Each row is a point on a landscape with many peaks, with its height.
A climber steps from a point to the highest of its 2 nearest points, and stops where none of them is higher. Distance is the straight distance between rows; heights are no part of it.
K611 height 30.4: [ 10 -16  -2   7  -5 -22  -5 -12  -9 -14   1   5  -4  20  -4  -8 -17   4
  26  -3  -6  14  10  -6   8  -6   2 -11  -8   4   6   2  -9  -6   0  12
  -2  -2]
K721 height 27.0: [-10  -2   4  -2 -16 -16   8  -4 -13   8 -12   0   2  -3  -5   1   8   2
  15   3   4  -5  21 -14  18   3  -7   0  -6  -7   0   4   3  25  -8  -8
  -3   7]
K414 height 30.7: [ 10 -16   0  -1 -15   3  -2   9   3  20  -5  -1  -6  -1  -1   1  -5   5
   0   3   5  -8  14  -6   0 -14   6   2  12   9  -8 -23  -6   8  -4   6
  -4   4]
K615 height 46.6: [  2  -6   1   2  -2  10  -1   6  12   4 -12   9  -8   3   8  -6   8  -5
 -16   8  -6  -9 -13   9  -1 -15   8  -3   6   1   6 -10   2  11  -3   1
   9  -5]
K179 height 63.6: [-12  -5   0   0 -19 -14   8   1  -8  -6  -1  -3 -12  -5  -8  -1  -5 -17
  12  -5  -5 -13   4  -1  -6   7   5  -1   1   0  -7 -21  -9  14   1  -4
  -3  15]
K91 height 56.3: [ -2   7  -7   0  19  -6 -12   8   8   1  -7   5 -11 -13   3  -2 -11 -12
  10  -1  12  12   2  -3   7  17   2   9   4   9  -4  17   0   3   0   7
   5 -15]
K381 height 28.6: [ -9  -9  -1   6  -8  -9  13  -6 -17  -6   1  -4   0  13  -1  -7  -3   8
  26   1  -1   8  12 -13   9 -11   4  -7 -12 -11  12   2  -1   8   4  -2
  -8   3]
K558 height 9.4: [  8  11   2 -11   0  -3  -1  -2   1 -10  16  14   8 -11  -5 -17   9   7
  -7 -13  -5 -19 -11   2   1   8 -12  -3  22  -9  -8 -16  -2  -9 -12   2
   1   4]
K544 height 44.8: [ -4  -2   6   4   1  16   5  -3  -4  -3  31   0  -3 -17   5  24 -13   5
   2  -7  -4  14  -2  -8 -18  12   8  -3 -13  -5   7   3   2  -7  19 -16
 -19  11]
K206 height 45.6: [ -8  -3   4   8   5  11  -2   5 -17 -11  20   6  15   8  -7  -1  -3  18
 -14   5   1  -3   9   2 -15 -10  -9  14  -6   0  16   2  -8 -15   1   3
   7   5]
K924 height 13.0: [ 10   8  -2   3  -3  -7  11   0   4 -16   6   0  16  13   2 -10  12 -17
   0 -10  -6 -22  -3  -7   1   0  -2  -2  -8  -8   3   2  -5   4   3  -1
  -3   3]
K666 height 88.6: [ -5  19   1   6 -11  12 -12  13   0  27  16   0  -6  -8 -14  -4  -7 -10
  -1  -1  -2  -2  -1  -2  -6   5   1  -4   4 -22 -24  10   4 -10   0 -15
  -7  14]
K163 height 67.7: [-14  16  -8 -15  12  10  -5   4  -5  21  -3 -11 -16  -6   6 -10   3  -1
 -18  20 -15  13 -13   5  -5  -2   0   6   5 -17 -11   9  15   6 -16 -12
  19   2]
K677 height 1.7: [-11   4  11  -3 -26  -2   4   7 -14   0   0 -17  -9  -3 -12   1  13   4
  -1  13  10  -5  21  13   6  -4  -4  -5  10 -17 -15  -7   4   2   4  -8
   5   3]
K145 height 73.4: [-18  -7  -8  -1   0  19   0  -3  -8  17   9   6  -1  -8   0  -4   2  19
 -22  -3 -13   3 -25   6   1 -22  -9   9 -10  -8  15  15  -5 -11 -13 -14
  10  -8]
K748 height 68.4: [-16  -3   0  -9  -8  17  -1  -2   5   4   1   3   3  -3   7 -14  20   7
 -26  -6  -4   1 -31  17  12 -17  -4   0  -2 -17  17  20  12  -5  -4 -24
  -5 -14]
K460 height 80.8: [  0  11   5 -11  -4  14   1   7  -1   8  11 -16  -3  -8 -15  15  -8  -8
  -3  -4  -6  -2 -14   3 -15  -3  -3  -7   1  -8 -24  -2  -6  -7   7  -3
  -1   9]
K134 height 52.8: [ -1  11  -4  -5  21   5  -2  13  12   1 -19 -18 -17   0   1   4  -4  -5
  13  -9   5   6  19   7  14   9  -3   5  13  18 -11   3  13   9   5  12
  11  -8]
K898 height 50.7: [  0  -1  -7 -17 -31   0  -1   1  -4  21  -2   7   7 -10  -2   7   1  18
  -7   2   5   1 -13  10   7  -1  -1   1 -11  -9   3   1  -6   1  -9   7
  -9 -14]
K731 height 22.2: [ 19   0   6   2  -5  -5  11   6 -15 -11  10  -6   8   5  -5   5   1  -4
  -3   2   9 -11  16  -9 -20  -6   3   0  10  11   1 -21 -10  -2  12   8
  -8  14]
K812 height 51.3: [ -3   4  -3 -17  -3  -9  -4  -2  -2  10 -19   5 -19 -22   3 -11   3   3
  15  -6   7   8   3  -4  13  15 -10  -6   9  -1 -12 -11   7  14 -17   1
   2  -2]
K943 height 50.6: [ 10  11  -5  -3  11  11  -5  11   0  26 -13   7   4 -12   2  -9  13  11
  -7   4  13   0  -3 -28  11  -2  -1   6  10   2  -3  15  13   9  -8 -13
  -5 -11]
K22 height 61.5: [ -4 -16  -2   3   2  14  -3   3   1  -6   6  14  22  -7  13  -2  25   8
 -16 -11  14 -12 -15   1   7  -4   2   9   3   8  12   3   2  -4   8 -16
  -4 -22]
K272 height 1.0: [-17   1   0  -2 -13   1  -2  19  -7   7 -12 -11 -11   8   1  -9  11  10
  -5  27  19  -6  22  12   8 -11  -6   5   2  -2 -10  -6   8   8  -1   0
  13 -12]
K725 height 46.9: [  0   8  -9  -9  10   5  -7   7  11   2  -7  -3  11   7   6   8  -9   5
 -12  10  -1   5  -2  23  -1  -2  -6  12  -5   2  -3  -5  -3 -14   0  16
  19  -9]
K695 height 43.9: [ -8 -13  14  11  -4 -22  -9  -9   5 -11 -12  -2  10  10 -11  12   4  -5
   3   2   5  -5   9  19  12  18   8   1 -18   4  -4   8  -5  -7  10   4
 -12  -9]
K256 height 52.4: [  1  -9  12  11  15 -16 -13  -1  -6  -3  -4   2   8   4 -24  11 -12   0
  -1   1  -6  -1  14   9  -2   3  -8  -1   3   0 -12  -3  -6 -23 -10  17
  12  -3]
K965 height 25.9: [-12   5   1  -2 -12 -18   1  -5  -5   0 -23  -7  -3   3   0 -11   8 -19
   8   9   0 -19   7   1  11   3  -8  -3 -12  -5  -3  12   6  21 -14  -3
  11  -1]
K988 height 21.0: [ 15  -7  -2  -8 -19 -24   6   0 -10  -6   9   5   5  11  -8  -3  -7  -9
   3  -1  15  -2  15   4 -10   8  -3   9  11  20  12 -26 -24  -5  -4  11
 -10  10]
K173 height 66.8: [-11   3  -1   3  -6  -5  20  -5  -3   5   5  -2  -5 -12  -4  13  -4 -13
  -6  -3 -18 -19 -10  -6 -20  -1   2  -2  -8  -1   0  -6  -9  18  -8  -6
   6  22]
K109 height 64.5: [-18   0   1  -5  11  15 -15   0   4  12 -16   1 -16  -9  11 -24   6   9
   3  18   0  21  -7   1   4   4  -7   0  13  -8  -8   7  22   3  -6 -18
  16   1]
K758 height 11.8: [  3 -10   3  -3 -12  -7 -11  -7  24  -3 -18  15   3   9  15 -26   8  -7
   4  -3  13  12  -8  11  15   9  -1   6   4   9  12   0   5   9  -1   1
  -2  -9]
K354 height 17.2: [  7  10  -1  -1  -1   4   6  -5   3 -19  13  -9  27  18  -1   8   4   5
  -5   3  -3   9 -19  10 -10   8   1  -2 -18  -3  15   1 -15 -23  11   5
 -10  -4]
K833 height 55.7: [-13 -12   5   0  -7   2   2   3  14 -14  19   9   8  -6   5   0  -1  -4
   7 -31  -7 -17  -7   4  -5   5   2   8 -15   7   5 -22  -9   5  12 -12
 -16   2]
K351 height 20.7: [ 17  -6   2   1  -6 -10   5  -4  -4 -10   4 -24  11   7  -9  16 -22 -11
  10  -1  -1 -11  27   7 -17   7   5  -2   3   1  -5 -12  -3  -9  13  11
 -17  20]
K853 height 23.6: [ 21  10  -8  11   0   1   6   1 -10   1   8  -6  -4  -1   0   9  -9 -11
   9   2  -7  -2   7 -20 -16  -3   2  -1  12   2  -3  -3   2   6  -1   2
   1  22]
K575 height 54.2: [  3 -12   0  -5 -29  -2  -4  -1  -3  15  -5   3   4   4   1  -3   4  26
   1  19  19  15   9   7  17  -7   1  -3   3  -2   0  -7  -1   0   3   2
  -5 -13]
K207 height 50.0: [  4   7   1  18   9  19   3  -1   8   5  -1   9  -6  14  18 -24  13  -6
  -7  20   2   6   1  -7  -5  -6   2   3  14 -11   4  -6  10   8   0  -9
  17  15]
K638 height 46.0: [ -4 -22   7   2 -13 -14  -9 -11   6  -1 -12   3  17  13  -2   2   8   2
 -15  -3   1 -17  -8  18   8   4   7   2 -15   7   9  -4 -11  -5  -5   6
  -9 -15]
K699 height 46.3: [ -5   7  -4   0   0   4   5   3 -20 -24  10   0   0  13  -6  -4  -7  11
   4  10  -5   8  11  -5 -15 -13   1  -8   2  -7  13   0  -7 -14   5   6
  10   4]
K55 height 52.6: [-10   2  12  -1  13   5   2   0 -13 -18  15   8   3 -12  -3   8   9  15
   0  -6  11  17  -9   1   6   8  -3   1   2  -6   7   9  -6 -20   8  -7
  -6 -11]
K471 height 36.4: [  5   5  -7   1  -1 -20  -8  10 -16   3  16  12   7  -1 -10  -2 -24 -15
   4   2  14 -12   2  -9 -18   1 -10  15   6  11   1   0 -10  -4 -11   6
  -4  12]
K273 height 59.7: [ -7   2  -3   3  23   2  -7   4  13  -9 -11  -6   0   2   5  10  -2 -13
  -4  -1  -6   2  -4   7   7  12   3   0 -13   4 -10  21   7   9   8   2
  10  -9]
K360 height 4.6: [-18  -8  -5  16  12  14  -7  -2  -4  18   0   5  -6   4   2  -4  -7  14
   5   1  -8   6   3 -13   6 -12   1   2  -9  -6   6  13   5   7  -3 -12
   3   7]
K445 height 41.6: [  8   0  -3   1  -7  14  -7   5  -1  17  17   2  -2 -14  -1  23 -23   5
   2   9   3  15  -3  -8 -18   7   8   0  -4   6  -5  -2  -4  -6  13   3
 -11  11]
K199 height 73.8: [  4  16  -4   2  30   5 -12   2  -2   3  15   1  11  -7  -7   4 -10   4
  -6  -6  -1   8  -2  -4   8  11  -8   7   5  -8  -9  14   5 -16  -3  -2
   1   6]
K841 height 0.2: [-20   6   3   2  -5  -8  -4  19 -20   7   3   4   2  -7 -10   0  -2  14
  -7  18  18  -7  10  11  -2  -6  -6  12  -1   1  -3   1  -8  -4  -5   5
   6 -16]
K542 height 14.9: [ 13   3   8   4 -21   2   6   3  -1 -12  11 -15  10  17  -7   1  18   6
 -13   9  -1   0  -2  10  -9 -19  10 -17  -6  -8  -1  -5 -10 -25  16  -1
 -19   0]
K490 height 2.7: [  5   1   5  -6 -11  -9  17  -6  -5  -7 -18 -13   4   3  -4  16  13  11
   0   9  -6  -4   0  11  -4   4   7 -17   1   1  -4 -12  -4   3   5   4
   3   0]
K987 height 32.1: [  0 -17   2   3 -17  -6   0   8   3  19   7   5  -3   5  -7   0 -11 -10
 -10  -8   2 -25   7  -2  -5 -14   1  16  -4  19   6 -18 -15  17  -3   4
 -11   8]
K685 height 6.1: [ -9  -7  -5  -5  -1  14   4  12   3   3  12  -6  -3   2   5 -26   5  10
   2 -17 -10 -12 -12   0  20 -30  -7  -1  -3 -12   6  11   9  12   0  -7
  -7 -13]
K821 height 18.3: [ 13   4  -4  -2  -1  13  11  -4  10 -17  10 -12  11   8   8  18   3  -7
   4   4   2   9  -6   6  -9   8  13   0 -12   4  12  -3  -3  -5  31  -3
 -10   7]
K905 height 8.9: [ 12  15   8  -7 -13  -1  -6   4  -1  -2  13   7 -19  -6  -6 -20   9  -8
  -4   2  -2 -14 -10   1   0   0  -2 -12  25 -13 -22 -13   7  -5 -12  -9
   1   6]
K513 height 27.2: [ -4 -34  15  -7 -12  -9   2  -4   5   1   4  12  -7 -10  -4   0  13   2
   0 -21  -7 -15  -2  -9  15 -12   4 -17   3   3  -1 -13  -5   6   0 -10
 -24  -9]
K741 height 52.7: [ -1  -6  -1 -13 -10  -3   7  -5  15  10 -15   1 -18  -5  12  -8  10   0
  11 -19   2   4   6   2   9  13  -1  -7  21  12  -2 -26   7  16  -4   2
   2   9]
K784 height 52.5: [  5  -5  -9   4  14  -6   0 -15  16  -6  -7  -8  -7  10   0   2 -24 -16
   5 -13 -16  14   0   9  -6   7   2  -9  -1  13   3   6  -3  -1   0  19
  15   8]
K818 height 10.4: [ -5 -11  10   6   3  -3 -24  -4  12   7   2  19  -1  -8   0 -26   2   0
   3  -3  -3   3 -13   1  14  -1  -8  -3   8 -12 -12   7   2  -6  -7  -5
   0  -2]
K248 height 39.0: [  4   0  -7   1 -12   1  -8   3  -3  19  -4   1 -23 -10  -2  17 -19  -5
   5  10   2  14 -11  -4  -9  -1  11  -7  -2   0 -14   6  -8   4  -2   2
  -1  -3]
K733 height 16.1: [ 15  -7   6  12 -11  -6   1  -3 -10 -10   4   1  20  19  -1   7   6  10
 -15  13   1   2  -7  12 -14  -6   4  -5 -13   1  12  -5 -20 -34   7   7
  -5  -9]
K298 height 41.4: [-18 -17   5  15  -1 -16 -14 -13  -2 -17  -2   5  11  12  -1  -6  -7   4
   8   9   9  14   2  12   8   6   4  -2 -20  -3   6  19  -6 -12  12  -4
  -6 -18]
K316 height 55.8: [-15  -6   7   3   8  -3   3 -10   2 -22   4  13   1  -2  11  -2   9   9
   6 -14   1   4  -6  -4   9  11   5  -3  -4   3  10  -1  -1   0  12 -13
  -7 -11]
K261 height 25.0: [  8   9   5  14  -1   4   3   6  -9   9   7  11  -8  -6  -5   0  11 -11
   1  -2   0  -9   3 -28  -2  -6   5  -6  17  -7 -12   5   2   6   3 -14
 -12  10]
K44 height 63.4: [ -6  18  -6  -2  16  -1   1   0   1 -22  -5 -20 -13  -5   0   5  -6 -15
  -2   6 -12  -2  -3   8  -5   5   1  -3   5  -7 -23   8   3   2   3   4
  20  -2]
K279 height 56.7: [ 11  -2  -2   8  -1   3  -3  -2   0   6  10  18  14 -10  10   7   4  10
   6 -14  21   9  -1 -19   4   9  -1   9   0  15  17   8  -2  -2   7  -3
 -21  -8]
K262 height 24.9: [ -7   2   0  -2   4 -18  -2   2 -10   8 -17   3 -14 -21  -5   8   4 -18
  -3  -7   1 -17   2  -6   2  12   3  -5  -4   2  -8  13   1  23 -14  -6
   2  -6]
K986 height 67.3: [ -2   3   0  -2  21   7  -9   7   6  -3  14  -7   9  -5 -11  12 -25   0
  18 -16  -1   4   8  -6   1  10  -3  14   7  -3  -9  -2   2 -18  11  11
 -11   8]
K232 height 37.0: [  8 -12   1  -2   7  -1  -7  -3   1   7 -10   8 -10 -16  -4  18  -8   6
  -5  -5  -8  16 -15  -5  -1  -5  10 -12  -7  10  -4   6  -8  -3  -5  15
   0 -15]
K77 height 69.9: [-10   9  -3  -6   1   7  15  -7  -1  -1  13  -1  -6  -7   5  -1 -10  -4
   3 -13 -21  -5 -13   1 -12   1  -6  -3 -12 -16   3 -10   1   3 -10 -14
   8  32]
K320 height 28.2: [-16 -25  13   0  -1 -15  -4  -1 -15  -4  -3   8 -10  -4 -13   5   4   9
   9 -14   1  -2  10  -4  14  -3  -1  -6   2   2  -5 -11  -8   6  -2  -2
 -10  -5]
K698 height 3.1: [ 15  -5   3  -8   3   7  18  -8  -6  -1 -25  -3  -8  -3   0  12  19  11
 -10   9 -12   3   2  -8  -8 -10   8 -24   3   4   2  -6   6   8 -10   1
   9  -9]
K442 height 49.8: [  6   9 -16   0   7   2   2  10  17   8 -15 -19  -4  12   5   3 -11  -4
   5  -2   0   8  14  15   1  -5   5   9  -3  19   2  -5   2   3  13  18
  14  -4]
K938 height 54.6: [ 21  19  -6   9  -2   7   4 -10  16   4  -9  -6   1  10  12  -2  -1 -19
   5  18   4   6  10   2  -1  11   2   2  -1  -2   0  12  16   2   5   3
  16  17]
K284 height 59.8: [  0   5  -7   7 -27  -9   6  -4  -7  -5   4 -11 -16   4   2   1 -24 -22
  21  13   2 -10  18   0 -21   1   3  -5  10 -12  -9 -22   2   7  -2  -3
   4  30]
K36 height 80.7: [ -6  22  -1   5  10  15  -3   8  -7  24  12  -3   2 -16  -9  10  -5   6
 -14   0  -1   3   0  -6  -4   8   2   9  -5 -11 -12  16   7  -7   5 -16
  -6   7]
K9 height 11.1: [  0  -7   0  -6 -16  -6 -16  -2  19   7 -16   3   0   3   6 -16   3  -4
  13   9  -5   8 -11   7  19  -2  -3  -8  -4 -13  -6   3  -2   5   1   6
  -5 -14]
K21 height 58.7: [ -5 -13   8   6   5   6   3   0   6 -18  16   7   7  -1   4   7  18   0
 -15 -22   2 -15  -7 -10  -2   2   1   6  -9  21  13  -8  -8   1  12 -10
  -4 -15]
K529 height 48.3: [  6   5   3   6  13  12   5  -3   9  -8   4   2   0  13   8 -11   6  -2
  -7   6 -17 -13   0   6  -9 -14   1   3  13  -7  -1 -15   6   0  -6  -2
  11  16]
K492 height 38.8: [ -6  10 -10   3   6  -9   4  -1  -6 -10  13  16   2  -2   2   6 -11  -6
  -6  -4   2 -10 -11  -3 -10   3  -6  11  -7   5  10   7 -12   2  -8   3
  10   0]
K779 height 26.2: [  2  -7   8   2  -3  -2   5  11  -9  11  13   4 -11 -13  -8  -9   9  -2
  -5 -19  -6 -29   0 -18  12 -11  -1  -8   7  -6  -9   1  -2  12  -4 -15
 -24  -5]
K588 height 68.9: [-17   4  -4  -5  10  10  15   0 -11   3   1   3 -10  -1   8  -2  12   9
 -27  15 -10   0 -17  11  -7 -16  -2   4  -4  -6  15   9   1   3 -14 -13
  18  -9]
K318 height 12.4: [ 14   5  -6 -12   3  -8   5  -7  19  -7  -4   8  14  -1  13  -8  14 -10
  -5 -14   0 -13 -19   6   5  12   0   4   1   8   6   0  -4  10  -7  10
  -2  -5]
K308 height 5.4: [ -9 -10   0  -5   9  17  -3  10   0   8  -2  -1   4   2  -6   0  -1  16
   1 -11  -3  -4  -2  -6  13 -17  -4   3  -3  -6  -5  10   0   4   1  -1
  -5 -12]
K361 height 35.3: [ 10 -12  -1 -13   3  -6   3   0   3   2  -3  -4  -1  -4  -4  20 -11   8
  -4  -8  -6   8 -11  10 -14  -7   2  -3  -7  24  -1 -12 -19 -16   2  19
   0  -7]
K598 height 48.0: [ -7  -2  -3   5  18  13  12  -5 -12  -3  17  -6  -5  -9   4  20   0   0
   2 -12 -10   6  -5 -21  -9  -3   3  -1 -17   6  13  12   4   4  11 -20
  -8   7]
K806 height 11.2: [  2  -5  -4  -4  -4 -10  -1 -15  14  -7 -24   0   6  16  11  -8  12  10
   7  -4   9  18 -10  12  10  21   4  -7  -8  14  17   1  -2  -7  -3   9
  -4 -13]
K129 height 64.9: [-13   3  -1  -2   6  15  -3   7   9  -9  -2  16   9  -7  13 -12  20   0
 -16  -1  12   2 -21   8  12  -2   1  10  -6 -12   8  19   9  10   3 -20
  -1 -18]
K901 height 61.3: [ -2  -7   4  -4  13  20  -7  -2  -1  -4 -12   4  -9  -5   7 -12  11  21
   4   6   3  36 -11  -6  12  -5  -2 -11  18  -5  -7   8  10   0   3  -7
   5 -10]
K491 height 6.8: [-10   9  -2  -7   7   8   1  20  -6   2   8  -3 -20   0   0 -24  13  -7
  -5   4  -9  -4 -13  -8   3 -24  -1   3   7 -19  -4  19  10   9  -8 -14
   2 -20]
K132 height 57.5: [  1 -10  -1  -7 -12   4   6   4  -3  -1  -5   0   9  10   6   4  18  22
   2   1  15  12  -7   2  10   1   6  -8   3   5   2  -9  -2 -10  14  -2
 -16 -23]
K791 height 43.4: [  8  -2 -11  11   2  12   0  -5  26  21 -10   1 -12  11  14   1 -16 -16
   3  -2  -5  15   0  -4  -4  -9   4   6  -5  13  14   7   5  16   2  10
  10  17]
K290 height 9.9: [ -1  -4   4   5  -6  -2 -10  -6   6  -2   5  16  14   1  -4 -24   5  10
  -5  -8  -3 -14   1  -2  13   0  -6   4   8  -8   2  -5   7  -6 -14   2
   4   7]
K669 height 29.4: [ -3 -29  -2  -7  -9 -13  -8  -1  -7  22  -7   4 -14  -5  -9   1 -10   7
   5  -6   1   2   9  -1  17 -17  -2   3   5  15   1 -15 -10  10 -12   5
  -9  -6]
K700 height 45.2: [ -3  -5  -4  -4  -3  -8 -13  13  10   6  -1   1   4   5  -1 -11  -8  -5
   0  -2  12 -17   5  12  17  -7 -10  23   8   7  -7  -4  -3  -1  -6  14
  -3 -13]
K294 height 58.0: [  1  -7  -1  -2  12  14   0 -11   7  -1  -8  -5  -7   6   8  -2  -4  15
   2   6  -8  31   5   0   4  -8   5  -6   5   4   9  -4  10  -4   6   6
  16   6]
K768 height 10.5: [ 11  10  -7  -7  -4 -21   0 -12  -1 -10 -12   0   4   9   7   0  -5   4
  17  15  11  21  -1   3  11  14  -2  -6  -2   3  11  18   0  -7  -3  17
   0 -15]
K953 height 9.6: [ 20  13  -5   2   5 -22   5 -11 -14 -20  -3  -7   7   6  -1   8  -7   1
  23   7   8   0  12 -15   3  13   0  -7   1  -6   4  20   1  -5  -4   6
  -3   1]
K121 height 8.3: [  6   7   5  -4   2   4 -15   8   1   0   3  -8 -12   6  -9 -20  -4 -15
   0   7 -12  -5  -6   7   3 -10  -9 -11   9 -19 -28   2   9  -6 -16   5
   4 -10]
K915 height 61.7: [  7  -9   7  -3 -16   0  -1  -4   6   1   7   7  13   0  -1  10  -3  15
   7  -8   9  10   3  -5  -2  10   5   1  -3   6  11 -16  -9  -8   9   3
 -19   2]
K485 height 59.6: [ 10  18  -5  -1   9  -5  -8  11  -5 -16 -11 -20  -1   0   3   7  -3 -17
   5   9   4  -9  15   9  -4   1  -8   0   3  -3 -28   2   5 -15  -9   8
  17  -8]
K317 height 42.5: [  8   2   3  11  26   8   0   6  -4 -10  10   9  11   0   4   5   5   4
 -23   1   0  -4   8  -7 -13  -1  -1  13   8  15  12  -6  -1  -4  11   0
   7   8]
K585 height 49.4: [ -6  -4   4   6  14 -13   2 -10 -15 -25   3  -5   7  11  -8   7 -11  13
   3  11  -5   5   8   8  -4   9  -3 -11   0   0   6   4  -4 -21   0  14
  13   1]
K236 height 74.4: [ -4  10  -4 -13  -6  10   2   5   2   4  18  -1  11  -9  -1   6 -17   4
  13 -17 -14   5 -10   8 -12   3 -12   0  -7 -15  -7  -7  -7 -14   6  -3
  -1  22]
K53 height 23.9: [  4  -4   8  14   5 -21   0  -1  -7  12 -12  10  -4  -5 -11  20   7 -10
  -7  -2  16  -6  18 -12   5  13   1   3   8  16  -3   9  -1  14  -2   2
  -6  -4]
K848 height 32.2: [ 16 -13  -7   2 -11 -18   7  -7   2 -10   5  -7   5  23   1  -7  -3   2
  10  -2 -12  -3   0  -2  -1 -20   2  -3  -4   9   4 -14 -14  -2  -5  14
  -5   2]
K42 height 44.9: [ 14  19  -8  -4   2  -6   4  -1  13  -8  -5   0   6  -2  11  15   0  -6
 -13  10  12   9   0  17 -10  16   3   8   4  12  -2  -7  -7 -11   5  16
  10   2]
K374 height 49.5: [-15  -2   6   8  10   6 -11   7  -8 -11  27  19   8 -11  -2  -2  -2  14
  -9 -12  13  -1  -3   2  -2   1  -7  15   9   5   3  -4  -5 -16   1  -7
  -3  -8]
K23 height 34.1: [ -3   4  -5   8 -15  -3  -2  11  -5  15  13   6   5   7  -4   0 -14 -16
  -1  12   7 -16   4  -3 -24  -6  -1  16 -15   6   9  -7  -7   8  -1   3
   1  17]
K399 height 47.9: [-10 -12  -4 -12 -15 -12  -3   7   9   4  -7   4  10  -2   3  -1   4   9
  -3  -6  13 -12 -12  21  12   6   0   9  -4  10   7  -7  -5   1 -11  12
  -5 -28]
K192 height 52.9: [ 17   5  -7   3  16   9  -1  -2   1  13  -4  18   5 -13   7   4   9  12
  -6  -1   6  14  -7 -24   1   8  -2   2  13  10   9   7   4   0  -6  -5
  -2   2]
K282 height 13.8: [ 12   5   8  -1 -21  -3   8   6   0 -18  22   1  13  21  -5 -16  11 -10
  -1  -7   0  -7 -10   1  -5 -10   3  -5  -2 -11   5  -2  -9 -16   9   1
 -18   1]
K34 height 52.2: [ -3  14   0  14   4  16  11   1  13   6   0  -4   2   6  16   2   4 -19
   3  13   2   0   3  -5  -2   6   6   7  -2  -8   9   3  18  17  15 -13
   3  20]
K66 height 49.3: [  1  11  -6 -18  -5  -4 -10  11  -2  17 -22   2  -7 -20   5 -18  12   5
   2   7  13  -1  -8  -9   7   7 -11   1   3  -7  -7  11  17  17 -23  -6
  -4 -16]
K484 height 40.8: [  6  16  -6  -5  20   8  11   3  -1  -8   7  -3  17  -6   1   8  10   5
 -22  -4   1 -11 -13  -5  -4   4  -8  16  -3  10   5   3  -3   2  -3  -1
   6  -6]
K792 height 4.0: [ -4   2   5   7  16   2   2  -5  -2  17  -6  -4  -4  -4  -7  -7   4   5
   3   5 -12  -7   6 -13   3  -8  -5  -6  -3  -9  -8   8  14  13 -17 -13
  13   9]
K82 height 49.6: [-11   5   1  14 -11   5   5  -4   4  -1   6  -1  -5   4   5  12   1 -16
   9   3   2  -7   7  -8  -7   5  15   4 -18   0   7   0   4  22  15  -9
  -7   7]
K238 height 7.5: [-15  13  -2 -14  13   4  -7  18  -8  -9   1  -9  -8   3  -8 -17   3   2
  -6   5  -3  -3  -9   8  10 -14 -14   3   3 -15 -14  19   2  -3 -10   3
  12 -26]
K84 height 61.6: [  7   4  -1   1  10   1  -6  -8  -1   6   7   1   2  -3  -4  -1 -21   1
  24  -8   5  10  19 -15   3  14  -3   5   7   0   7   2   8  -6   2  10
 -13  18]
K400 height 65.7: [-21  18  -1 -14   9  19   8  -5  -6   9  -3 -12  -7  -7   1   6   9   4
 -25   8 -13  10 -18  17   3  -6  -3   2  -6 -20  -2  10   8   8   0 -17
  14   7]
K45 height 55.5: [ 12   6   1   1  16 -15 -14   6  -2   9  -6  -9   5   3 -14   9 -21 -18
   2  -1   7  -8  17   5  -1   5  -5   7   4  11 -21   2  -1 -12  -9  19
   7  -3]
K659 height 3.5: [  3   4   3  -2   9   3  10  -9 -12   5 -23  -8  -9 -10  -1   8  16   2
   3  12  -2   8   6 -15   7   4   6 -13   7  -2  -4  11  14  12  -2  -5
   8  -6]
K750 height 51.7: [-16  -4   3  12   6   0   7  -6 -14 -12  10  -1   2  -6  -7  16   2   7
   2   3   6  -4  18  -5  -4  11   6   2 -18   4  14  15   3   4  11 -11
  -1   3]
K233 height 45.3: [  7  -2  -2   4   1  10   5  -1  18  25 -18   0  -5   5   9   1   0 -20
  -1  10 -14  -8  -6   4  -5 -16   8   0  -8  -7   4   1   8  20 -10  -4
   8   5]
K103 height 55.2: [-12 -14  -1   7  17   3 -13 -13  11 -10  -3  12 -14  -4   3  -8 -12   1
   7 -12 -12  19   2   1  -4   9   6  -1   6  14   8  -2   8  -2   1   7
  15  12]
K375 height 33.8: [ 14 -13   5  -6  -6  -8   8 -14   5  -9  -1  -1   4   7 -12   4 -12   2
   6 -13 -16  -1  -5  -2 -16  -3  -1  -6 -11  22  12 -24 -17  -4  -3  19
  -1  11]
K990 height 19.4: [ 21  -2  -2   8   3   3  14 -10   4 -18   9 -25  11   9   1  16 -11 -14
   2   7  -8  -4  12  -1 -22   6  15 -11 -15  -4   5   2   0 -10  24   7
 -11  23]
K142 height 2.3: [ -1  11   2  -8 -13   0  19  -4  -8 -18 -15 -22 -13   3   6   0  16   5
   1  16  -3   1  11  13  -5   4   3 -14  11 -17 -12  -8   4  -4  -1   1
  15   0]
K622 height 54.5: [ 10  -7   3   1  -2   1   6 -10  16   1 -17  -4  -3   2   3   4   0  -2
   8  -8   3   6  19  -1   0  15   9  -6  10  15   2 -14  10   4  14   6
  -2  18]
K656 height 57.3: [ 15  10   2   6   2   1 -10  -9  12   1 -11  -3   5   5   4  -6  -5 -17
  16  -2  -2   5  16 -11   8  14  -5  -4   8  -6 -10   0  18   2  -3   9
   0  14]

Where does a climber stop that starts at each point below?
K233 | K666
K53 | K750
K272 | K758
K491 | K758
K66 | K666
K374 | K145
K82 | K666
K262 | K750

Call two points neighbours if one is among the 2 nearest of the other. Go from one point of each pair to the other, from neighbour to neighbour, staying as high as possible. Name the lowest point that can't be avoided.
K750 / K666 | K82
K750 / K915 | K66
K163 / K145 | K400
